Each row is a point on a landscape with many peaks, with its height.
From any point a climber steps to the highest of the 2 points nearest to it. It stops when none of these is higher. Distance is the straight distance between rows; heights are no part of it.
(768) (h 3.15): [ 81 152 104 112 113 139 100  78 154 141 150 222 107 128 200 198 121 121
  89 156  70 113 121  88  88 115  75 147 151 162 121]
(452) (h 4.02): [126 173 135 162 125 158 129 137 126 105 113 141 156 160 145 184  73 135
 148 123 164 137 146 153 115 181 125  64 163 108 122]
(182) (h 5.14): [167 108 125 105 155 158 174 164  37 148 131 183  67 152 106 172 173 153
 113  71 129 146 125 137 130 124 150 134 137 143 142]
(274) (h 1.27): [100 136 163 147  70 129 125 118 128 162 146 138 129 154 148 123 157 167
  68 138  83 167 108 111 133 155 130 111 128 127 118]
(664) (h 1.89): [116 135 180 131 130  82  55 144 111 147 107 104 177 110  87 100 124 135
 113 114 158 103 133 103 138 168 119 105 106 124 125]
(735) (h 1.63): [109 140 157  59 139 107 160 176 109 153  92  73 143  91  60  87 119 108
 161 122 144  96 142 111 134 116 137 169 112  91 116]
(325) (h 3.12): [112 128 116 150 123 111  84 124 170 110 135 149 136 109 135  91 152  85
 105 144 109 111  79  94 122 157 114 104 122 179 118]
(405) (h 4.00): [148 116 135  85 164 141 180 193  65 133 153 145  52 150 122 124 208 101
 112  94 118 142 118 143 108 128 175 146 123 153 142]
(457) (h 2.58): [144  95  55 142 123 108 129 146 158  93 120 153  70 102 192 120 130 108
 111 131  77 122  93 135  98 118 179 120 104 178 118]
(492) (h 1.83): [139 116 130 151 148 116 139  44  96 138 152 146 138  82 116 146 158 175
 134 160 107  89 115 106 138  85  59 171 121 146 159]
(411) (h 1.59): [ 95 141 112 111 119 146 145 100 126 122 117 129  89 157  75 114 182 126
 101 127 132 111 111 139 165 132 110 152  97 149 170]
(607) (h 1.25): [148 134 147 112 117 124 114 190 136 129 135 143 150 103 129  64  77 116
  93 108 157 110 130  94 125 141 110 100 115 131 142]
(856) (h 3.00): [ 87 128 137  64  79 102 136 151 165 107 118  95 150  82  79  70 135 140
 120 145 111 158 107 125 155 171 112 133  85 161 141]
(148) (h 3.79): [133 123 163  94 139 120 114 162  87 124 147 146  80 109 133 144 166 139
 143 147 147 134 137  87  98 165 139 119 148 153 164]
(910) (h 3.54): [110 168 122 124 129 163  80 127 170 128 150 177 102 164 169 178 145  90
 100 154 150 116 130 100  77 159 118  96 182 165 120]
(414) (h 3.46): [ 79 141 141 162 124  97  53  99 159 108  76  85 166 120 110 148 142 143
 143 121  99 178  97 139 166 148 143 113 104 142  43]
(139) (h 1.30): [ 40 168 154 104 102 124 138  80 130 138 112  60 156  95  94 167 139 154
 180 163 125 105 121 108 154 128  91 165  98 134 151]
(550) (h 2.48): [107 153 157 121 116  93 106 104 109  97  79  79 191 145  63 126 137 167
 122  72 146 147 139 150 205 148 137 151  86 123 122]
(843) (h 0.17): [139 160 124 116 112 184 155 110 140 163 144 113 107 154 105 155 109  69
 136 141 149  98 168 149 130  74  67 143 143 101 148]
(315) (h 2.00): [131 121 146 190 134  99 144  62 126 129 186 192 195 159 180 129 148 197
  61 158  84 123 108 122 135 151  83 134 124 147 157]
(228) (h 1.33): [134 118 143  82 104 150 154 120 108 163 124 116 118 118 104 145 124 132
 150 131 110 133 154 112 125 105 124 172 136  88 123]
(97) (h 1.62): [ 61 162 162 109 110 109 160 113  90 155 125  65 121 103  86 122 164 181
 144 153 141  75 116 116 179 111 105 157 101 130 182]
(327) (h 2.29): [110 151 215 131 123  72  83 139 111 134 108 104 169 143 101  91 116 182
  69 109 170 127 154 129 157 174 136 123  86 131 154]
(78) (h 4.16): [160 121 106 135 120 122 183 161 128 105 142 122 124 215 131  78 146 113
  76 111 151 113 142 165 124 149 160 104 102 120 142]
(194) (h 1.35): [116 121 117  77 145 147 171 157 131 154 108  80 135 103  94 107 105 103
 180 127 119 112 149 127 119  80 142 177 126  75 105]
(829) (h 2.75): [166  91 114 171 157 149 155 159 103 150 163 134 107 134 195 108 125  97
 143 104 118 117 106 148 113  82 169 131 149 126 112]
(111) (h 3.21): [137 121 141  46 133 118 178 216 106 120 149 127  63 114 138 101 189 101
 141 139 117 164 140 126  78 139 163 133 121 153 161]
(21) (h 1.31): [115 132  92  65 114 134 163  87 117 135  90 147  72 116  50 122 187 142
 127 116 124 116  98 131 166  93  99 189 100 127 157]
(22) (h 3.20): [162 127 128 106 145 111 120 158 169 105  85 141 118 111 109  90  95 139
 152 107 161 175 174 110 112 132 175 124 151  72 112]
(848) (h 3.65): [ 99 127 117  62 119  96 112 164 166  96  92  94 143  47  69 107 127 153
 179 140 139 165 121 107 141 164 148 119 117 142 122]
(316) (h 2.50): [ 88 103 150 119 111 104 146 117 127 108 114  85 144 108 102  61 156 125
 119 173 116 113  98 142 159 140 129 161  98 168 138]
(8) (h 2.83): [133 119  78 162 131 126  89 121 145 117 135 160  94 111 182 118 149  68
  95 127  78  99  75 128 112 115 122 117 110 185 100]
(486) (h 1.68): [139 102 180 131 133 112 139 104  74 147 126 111 138 143 111 112 142 146
 130 144 130 119 149 133 146 116 112 166 114  87 144]
(394) (h 1.57): [136 111  63 171 145 142 140 116 159 137 147 117 108  94 167 122  78  84
 158 140 104  82 119 165 119  53 131 136 137 137 141]
(201) (h 1.02): [147 133 118 117 123 108 119 179 171 128 102 120 140 142 110  28 112  92
 105 107 146 134 126 121 123 118 135 111 106 104 125]
(840) (h 3.04): [129 115 139 158 155  90  69 109 134  80  82  99 200 105  86 127 123 163
 153  88 135 153 114 145 183 162 143 116 107 134  92]
(775) (h 2.13): [161  89 114 152 170 121 130  72 119  98 155 171 118 123 148 139 149 136
 135 159 123 111 131 115 110 138  84 161 122 155 169]
(55) (h 0.39): [140 120 120 134 127 147 167 108 124 139 134  87 127 155  96 106 121  75
 136 120 120  91 142 172 161  75  85 164  98 104 137]
(241) (h 2.60): [175  74 121 188 157  97 112 104 132  85 148 167 159 152 165  86 141 148
 101 130 104 158  91 128 134 152 142 137 113 132 112]
(172) (h 0.82): [130 116 131 148 120  90 139 134 163 106 103  94 167 154 123  22 111  98
 122 139 151 101 117 132 148  98 127 142  96 111 142]
(525) (h 4.73): [ 86 140 134 110 132 119  49 123 124 154 108  91  89 101 112 200 150 111
 181 134 114 164 116 119 108 135 160 113 163 126  49]
(598) (h 1.61): [126 116 188 190 160 114  73 102  90 144 149 156 163 141 147 152 164 166
 103 137  87 129 113  99 110 164 129 108 158 129 101]
(351) (h 1.56): [121 148 176  77  97  90  77 181 101 174 128 128 160  84 100  97 125 123
 107 105 169 118 113  82 129 144 100  97 114 142 139]
(682) (h 3.10): [128 113 120  60 133 120 157 158  96  79 139 149  58 111 120 133 195 120
 144 139 140 133 137 109 104 173 146 128 122 181 187]
(583) (h 2.08): [169 117 104 158 146 127 120  91 166 130 116  90 147  99 128 142  66 109
 183 136 130 134 162 131 131  60 107 139 128  86 109]
(119) (h 1.60): [135 136 105 121 130 129 145  72 103 143 123 169  97  90  88 139 181 171
 123 142 133  88  97  94 165  92  62 168 104 137 176]
(838) (h 1.82): [150 126  94 183 147 137 143 112 174 123 136  98 138 111 153 115  64  87
 161 148 162 108 156 142 112  57 105 122 141 110 173]
(268) (h 3.49): [157 133 118 151 124 108  76 151 167 105 142 159 131 158 147  84 168  84
  83 126 152 124 105 105 105 156 118  72 121 161 134]
(496) (h 5.65): [ 99 156 159 116 132 144  58 159 143 144 133 113 107 115 138 177 136 118
 165 139 143 159 148 104  94 143 158  76 182 130  98]
(662) (h 4.72): [157 135 109 156 119 142 161 133 140  91 141 160 132 162 161 143  79 128
 114 142 160 137 159 152 112 157 131  90 147 102 131]
(478) (h 1.99): [ 88 156 120 135 104 130 130 106 144  93 103  83 151 174  75 114 149 127
 100  93 125 133 115 165 188 139 115 139  81 138 132]
(382) (h 2.52): [147  84  80 177 160 108 136  87 146  57 152 126 133 152 151 122 147 126
 135 138 136  98 131 163 139 150 126 125 107 160 164]
(892) (h 2.96): [133 158 118 122 105 173 142 100 118 159 165 241 105 138 212 201 120 140
  75 147 110 154 129  95  91 131 101 131 169 145 124]
(237) (h 2.62): [120 161 112 122 134 181 126 146 146 160 121  82 142 106 152 168  65 107
 197 122 142 112 167 144 121  67 158 117 179  87 105]
(422) (h 2.32): [154 127 105 114 118 158 125 116 134 179 132  98 162  75 115 190  62 104
 196 121 126 114 159 107 141  77 115 150 151  70  88]
(130) (h 4.54): [ 84 133 144  63 126 102 129 141 122  96 109  95 134  81  68 165 134 177
 179 129 149 152 152 101 134 186 148 131 128 134 150]
(358) (h 2.05): [ 89 125 153  84 114 111 153 121 103 144 107  84 131 100  59  74 145 122
 142 163 151  78 123 122 143 111  99 183  91 124 154]
(181) (h 1.44): [ 81 153 171 165 113 116  70 104 138 156 134 139 160 167 150 172 152 166
  98 137  96 184 123 114 105 173 135  86 146 123  79]
(816) (h 0.02): [112 188 143 125 103 191 178 118 108 167 171 111 121 160 140 207  82  93
 126 157 149 114 155 165 125  96  82 106 175 125 148]
(676) (h 3.31): [ 78 174 127 123 116 165  88 100 159 157 151 198 126 147 165 178 132 101
  87 137 121  98 110  81  90 131  71 113 165 172 134]
(99) (h 2.81): [125 130 176 157 149 100 128 138  79 108 132 108 169 151 122 120 110 173
 101 109 154 112 144 162 164 178 137 113 110 129 160]
(878) (h 2.99): [110 165 152 174 117 159 116 166 157 147 128  80 166 109 168 141  75 128
 182 120 130 112 134 139 114 108 165  92 151 105 118]
(684) (h 2.30): [123 117 165 141 105 155  96 136 101 197 137  92 163 103 145 122 118  97
 145 133  95 115  89 102 139  84 133 144 144 117  69]
(247) (h 1.07): [ 71 152 136 120  96 145 137  97 156 121 125  79 156 110 132 195  82 165
 179 148 110 144 153 130 132 142 109 139 118 118 133]
(365) (h 4.01): [165 114 127 120 148 165 122 150  63 145 140 180 102 137 127 154 151  95
 121  64 138 108 105 118 135 107 123 124 121 166 130]
(886) (h 1.80): [108 136 169 164 140 111 116  87 126 144 169 208 175 138 175 159 146 190
  86 148  70 121 103  91 100 163  97 107 159 157 140]
(881) (h 0.61): [124 115  99 171 132 131 165 122 154 113 126  71 153 163 115  68 120  80
 125 123 108 101 111 197 157  89 117 129  81 124 139]
(285) (h 3.78): [ 80 134 103 117 105 114  44  87 172 127  79 117 122 117  91 130 141 111
 102 145  94 172  80 131 139 142 117 137 118 140  40]
(917) (h 3.27): [168 109 107 134 169 161 140 177  99 148 151 131 104 147 141 105 128  80
 137  85 157  86 119 135 132  82 136 120 141 143 124]
(588) (h 2.28): [160  89 127 166 113 105 151  78 113 100 161 171 167 154 163  96 139 174
  75 147  97 154 122 126 145 152 100 164 100 145 150]
(75) (h 2.31): [145 132 145  81 126 134 149 126 136  92 102 172  85 145 130 165 118 161
 153 166 171 178 208 106  91 158 140 144 172  84 156]
(93) (h 3.48): [115 188 160 173 128 148 119 171 130 121 115  86 155 161 159 146  82 118
 147 128 164 122 147 162 127 155 167  58 153 114 127]
(882) (h 2.70): [172 132 135  95 120 134 120 137 145 116  90 185  99 156 123 138 101 135
 130 128 177 187 185 103 107 149 142 122 172  68 110]
(586) (h 4.95): [181 106  90 147 110 150 204 133 120 125 150 131 102 211 151 102 119  92
  78 113 124 134 140 185 118 115 129 117 120 106 119]
(877) (h 4.64): [138 119 171 111 133 128  91 178 112 132 145 121  89 113 151 142 165 125
 164 150 122 162 136 119 107 146 178 101 160 130 107]
(320) (h 6.18): [165 117  49 132 141 144 206 140 156 124 119 129  90 174 133 116 104 107
 108 100 115 151 147 193 111 103 169 132 123  88 106]
(705) (h 2.98): [185  78  67 197 142 103 139 116 141  80 150 145 133 160 181  89 136 143
  95 104 123 110 101 162 116 135 176  93 108 157 134]
(733) (h 4.19): [ 82 130  81  90 113 116  55 123 145 130  86 116  53  91  97 175 146 100
 138 137 102 167 107 141 122 130 137 126 140 137  48]
(780) (h 1.98): [156  93 184 139 132 114 125 135  72 179 120  93 159 127 120  80 132 116
 134 130 114 107 114 125 145  92 134 157 121  87  93]
(728) (h 3.51): [180  84  95 157 152  97 148 164 121  91 140 130 122 181 124  54 158 115
  78  79 144 110 100 157 131 132 161  92  92 157 140]
(71) (h 4.85): [168 105  48 134 147 140 187 149 183 120 105 137 136 115 123 100  74 148
 124  72 115 158 135 167 132 109 170 138 120  95 134]
(108) (h 3.99): [144 136 101 154 108 137 123 131 162 116 141 150  98 174 169 125 134  87
  97 141 145 119 131 129  98 151 150  86 138 148 121]
(446) (h 3.53): [100 133 161 117 132 116 132 122  90  96 125 109 165 113  99 173 122 206
 152 111 134 136 149 126 163 189 130 131 118 140 167]
(577) (h 2.59): [115 121 149 142 138 153 103 177 121 184 156  80 170  84 159 121  86 120
 165 105 100 109 101 128 140  93 174 110 155 116  86]
(259) (h 1.34): [167  76  67 173 197 132 137 117 106 116 134 136  98  65 157 127 115  92
 180 120 113  84  90 147 122  62 132 143 121 164 129]
(675) (h 2.42): [141 139 126  90 122 165 154  76 127 132 129 172  87 120 132 219 101 171
 157 172 155 171 184 107  95 136 104 153 181  85 146]
(13) (h 2.71): [140 148 134 100  94 157 145  90 129 150 134 216 102 127 158 193 116 182
 107 147 132 171 145  90  95 141  99 142 171 106 135]
(890) (h 3.92): [174 102 110 110 139 136 189 171 148 121 119 134 133 128 129 103  70 164
 133  93 145 163 168 145 116 120 166 136 146  60 119]

For each start below, name the point where the climber stops.
(172) -> (130)
(478) -> (496)
(838) -> (662)
(181) -> (320)
(274) -> (320)
(675) -> (662)
(775) -> (320)
(486) -> (662)
